The views of a scene show one set of named points, each view turned or mirrored, and shifted as a whole, with a little noise and some points left out.

Scene 1
View 1
tifu: [  3  13 -20  11 -14  -6  -6  23  -3   2  10   8 -22   1  -2   0   5  23
   1  -2 -11   2 -13   9]
gon: [ 20   5 -10  -3   2  -5 -15   3  -8  -1  12  -1 -51 -24 -21 -24  -6  22
 -10   8  -9  15  -2  -5]
dasar: [  3  -3  -6  -9  -3 -12 -19  14   4   8   1   2 -26  -9  -3  -4   8  17
  -2   4 -12  15   5   2]
sizo: [ -5   4 -15   7 -12 -10  -7  34  12   1   3   9 -15   6  13   6   4  17
  11  -4 -13   0  -8   7]
vifi: [ -3  -3 -20   5  -3  -1 -12  33  -3  -8  13  -3 -20  -9  -7  -1  20  13
  10  12 -16   7   3  -3]
nal: [-12   1 -16   7 -14 -10  -4  45  18  -2   3  10  -6  10  23  12   7  14
  19  -4 -15  -2  -6   7]
nofe: [ 15  13 -16   3  -8  -7 -14   2 -13  10   9   5 -34 -10 -20  -9   4  27
 -13   2 -10   9  -8   6]
bazi: [-20 -16  -7  -8  -4 -11 -16  47  24  -2  -3   2  -1   5  23  14  20   3
  25   3 -19   8  13  -2]
poso: [  8  13 -12   6 -14 -13  -8  12   3  10   2  14 -28   1   3  -3  -9  27
  -5 -10  -8   3 -15  11]
bomo: [ -3  -8  -3  -6  -1 -10 -14  32  17  -6   3   2 -30  -9  12  -7  -1  11
  13   5 -14   9   7  -7]
Fulik: [ -2   3  -8  -3 -11 -13 -15  17  10  12  -2  10 -17   3   6   5   4  18
   1  -6 -11   8  -2   8]
Reni: [  9  11  -8   3 -13 -14  -8  12   5  10   2  12 -32   1   5  -5 -11  26
  -5  -9  -7   5 -13  10]
toba: [ -8  -4 -16   3  -7  -6 -12  37  10  -3   6   2 -14   0   9   5  15  12
  14   4 -16   5   2   1]
loz: [  3   3 -29   9  -4   3 -12  26 -15  -7  18  -5 -20 -11 -22  -1  27  17
   3  15 -15   7  -1  -2]
View 2
sizo: [ 14 -13  11  21  19  -4 -13  -1  -9 -19  19   9  28   2  21  -3  -6  10
 -17   7  11  -2 -16  20]
tifu: [ 15  -1   8   9  11  -2 -11   4 -13 -13  10  13  22  -2  15  -5 -16   2
 -26   3  19  -4 -19  13]
poso: [ 10   9  11  11   6  -7  -8  -2  -6 -15  18  12  32   2  15 -14 -20   7
 -32   7  17  -1 -35  12]
loz: [ 19   1  17   0   9   4 -10  -5 -15   8 -10   2   3 -14  15   8  -6 -13
 -17  -8  13  -5  -3  15]
Reni: [  7  12  14  12   7  -9 -10  -6  -3 -16  19  10  32   3  18 -14 -19   8
 -31   9  16   1 -34  11]
bomo: [  4  -3  21  28  21 -17 -16 -26   8  -7  13  -5  22   0  27  -3   4   5
 -14   2  10   3 -15  22]
Fulik: [ 10   1  18  13   7  -1  -8  -7  -8 -14  20   6  36   0  21  -5  -5   8
 -16   8   4   0 -29  20]
gon: [  3  31  24   8   0 -15 -10 -28   9  14  -5   1  13 -10  16  -9 -16 -13
 -35  -6  22   4 -31   6]
nofe: [ 13  20  16  -4  -2   2  -6  -4 -12   2   3   9  20  -8  13  -6 -18  -7
 -29  -2  15  -1 -29  10]
nal: [ 14 -27   8  26  27  -3 -16   1 -11 -27  24   9  29   4  24   1   0  16
 -10   9   9  -4  -9  25]
bazi: [ 10 -30  20  30  26  -3 -15 -15  -9 -17  23  -4  30  -1  34   9  19  14
   7   8  -7   0  -4  37]
View 3
dasar: [ -5  -6  -1   8   1  -5   8  17  10 -13  18   4  10 -20  35 -14  15 -14
  20  -1 -27 -10  -6  -3]
toba: [ -7 -18  11  11  -3  17   7  10  -4 -10  10  12   7  -5  41  -5  14 -14
  20  -3 -23 -20   8 -14]
sizo: [ -4 -17  19  17   4  11  16   6  -2 -10   8  10  -2 -12  53  -5  14 -12
  21  -1 -18 -15   8 -16]
nal: [ -6 -27  26  22   4  21  15   3 -10  -9   7  13   0  -7  60  -4  19 -13
  24  -6 -20 -21  15 -21]
nofe: [  7   8   3   1   4 -11  10   6  13 -15  10   6   0 -27  30 -10  -9  -8
  21   9 -11   0  -6   1]
loz: [  1   1  -1  -6 -12  10  -1   6   1  -7   6  15   8  -6  14   3 -13 -12
  18  10 -13  -8   4  -4]
bomo: [-13 -16   4  10  -2   5  15  26   5  -5  10   3  11  -2  40  -4  31 -17
  17  -3 -26 -16  -7 -13]
vifi: [ -5  -9   2   2 -11  13   3  11   0  -6   7  11   9  -2  26   0   4 -15
  18   4 -20 -14   2  -9]
poso: [  2  -3  16  14  14 -11  23   7  11 -14   8   2  -6 -27  53 -12   8  -9
  21   3 -11  -3  -5  -9]
gon: [ -1  11 -12  -7  -1 -23  17  28  23  -7   6  -4   7 -17  20  -5   7 -13
  13  13 -12   2 -26   1]
tifu: [  3  -3  16   7   6   2  18   3   5 -10   4  10  -4 -16  44  -3  -1  -8
  22   6  -9  -6   2  -9]
Fulik: [ -3 -12  12  15   7  -1  12   8   7 -17  18   6   2 -24  49 -16  16 -10
  24  -4 -22 -12   1  -8]
bazi: [-15 -33  11  21  -6  28   1  12 -12  -9  20  15  14  -1  49 -10  31 -18
  23 -12 -38 -31  17 -18]
Reni: [  1  -3  14  12  12 -13  25  11  13 -13  10   0  -6 -27  54 -13  12  -9
  20   2 -12  -3  -8  -8]
View 4
loz: [  0 -10   9  24  -7   4 -25  -9   4   4 -10  21  22 -24  -2 -14   5  19
   7 -10  14 -15 -33  21]
sizo: [-12  -9  -6  12   6   1 -17   2   0   3  -4  -5  -5  -9 -28 -16  -7  17
  23 -18  -2   4 -37  11]
poso: [ -9  -8  14  19   1  15 -12  10  -2 -14   6  -8  -1  -9 -17 -23 -26  17
  27 -14  -3  -2 -39   3]
gon: [  2  -3  29  42 -10  17 -11  -3   0 -26  -8  12  15  -5   9 -44 -11   3
  21  -4  10 -18 -38   6]
bomo: [ -8  -2  -3  25   2  -5 -14 -11  -4  -4 -17   1  -1   7 -22 -38   7   3
  26 -13   3   0 -38   9]
dasar: [ -4  -2   9  17  -7  -1 -18  -9  -6 -11  -2   8  10   5 -18 -38  -9  17
  18  -9   5 -10 -41   5]
tifu: [ -8 -12   7  19   1  14 -17   5   3  -4   1  -1   4 -19 -14 -12 -14  19
  20 -15   1  -3 -36  12]
vifi: [ -4  -7   1  22  -2  -2 -23 -10   2   5 -13  14  12 -14 -12 -21   8  14
  13 -14   9  -7 -34  17]
Reni: [ -8  -7  12  19   0  14 -12   8  -2 -17   5  -7  -2  -5 -18 -28 -26  16
  27 -12  -3  -3 -41   3]
bazi: [-15  -1 -25   1   4 -23 -24 -19  -6  17 -14   3  -4  10 -46 -27  15  17
  18 -19  -1   8 -38  14]
toba: [-10  -7  -8  13   4  -5 -22  -9  -1   8  -9   4   3  -6 -27 -21   5  15
  18 -16   3   1 -37  14]
nal: [-15  -8 -17   5  11  -5 -19   1   0  12  -7  -8  -9  -6 -39 -12  -1  18
  25 -23  -6  11 -37  13]
Fulik: [ -9  -6   2   8  -2   2 -17  -1  -6  -7   4  -2   2   1 -28 -28 -16  23
  21 -13  -2  -3 -42   6]
View 5
vifi: [  5  -2  -1  -2 -12   3  -8 -13 -24  -3 -21  -8   8 -15   5   4  15  15
  -9   0   4  12  10   6]
loz: [  7   2   1   2 -24  -3  -2 -17 -29  -6 -21 -10   4 -14   1  11  13  20
  -4   6  22  12   5   5]
bazi: [ -5  -3  -8  -5   5  -1 -23  -6 -13  -4  -8   5  10 -14  21  -3  18  -5
 -17  -4 -42   9  26   0]
nal: [-14   1 -14  -6  14  -3 -13 -23 -11  -4 -11  -2  11 -12  10   3  15   0
 -31   5 -23  -3  18  17]
Fulik: [-10  -9 -13  -4   5   6 -19 -21   7  -1  -9  10   5  -9  -5   3   1  12
 -21   0   1  11  11  12]
bomo: [  0 -15   0  -6   5  17 -20  -7  -9   4 -25  -2  15 -16   5  -7  18  17
 -18 -10 -10  17  13  10]
Reni: [-12 -11 -13  -6  11  12 -16 -26  10   3 -19   5   8  -9 -16   2   0  21
 -27   1  17  10   5  26]
nofe: [ -2  -7  -8   0 -14   5  -8 -24  -3  -3 -18   3   2  -9 -17   9  -2  26
 -12   5  36  16   0  14]
dasar: [ -2 -14  -4  -2  -6  12 -22 -12   3   1 -17   7   5 -12  -4  -1   5  20
 -10  -4   8  22   8   6]
tifu: [-10  -3 -14  -2  -1   1  -8 -29  -3  -4 -15   1   5  -9  -9  10   3  16
 -22   7  20   6   5  20]
toba: [ -4  -2  -5  -4  -1   1 -14 -14 -16  -4 -16  -2   9 -13   9   2  15   7
 -17   1 -11   7  15   9]
sizo: [-12  -3 -13  -5   9   2 -12 -24  -8  -3 -15   0  10 -11   3   4   9   8
 -28   3  -7   2  13  19]
gon: [  7 -17   5  -2 -11  22 -13 -12  -2   6 -31  -2   8 -13 -15   0   7  36
  -6  -8  37  26  -2  12]

In a view up to two points have been moved. Name them for each view, in the order of its rows, or write none.
view 1: nofe
view 2: none
view 3: none
view 4: none
view 5: tifu, gon
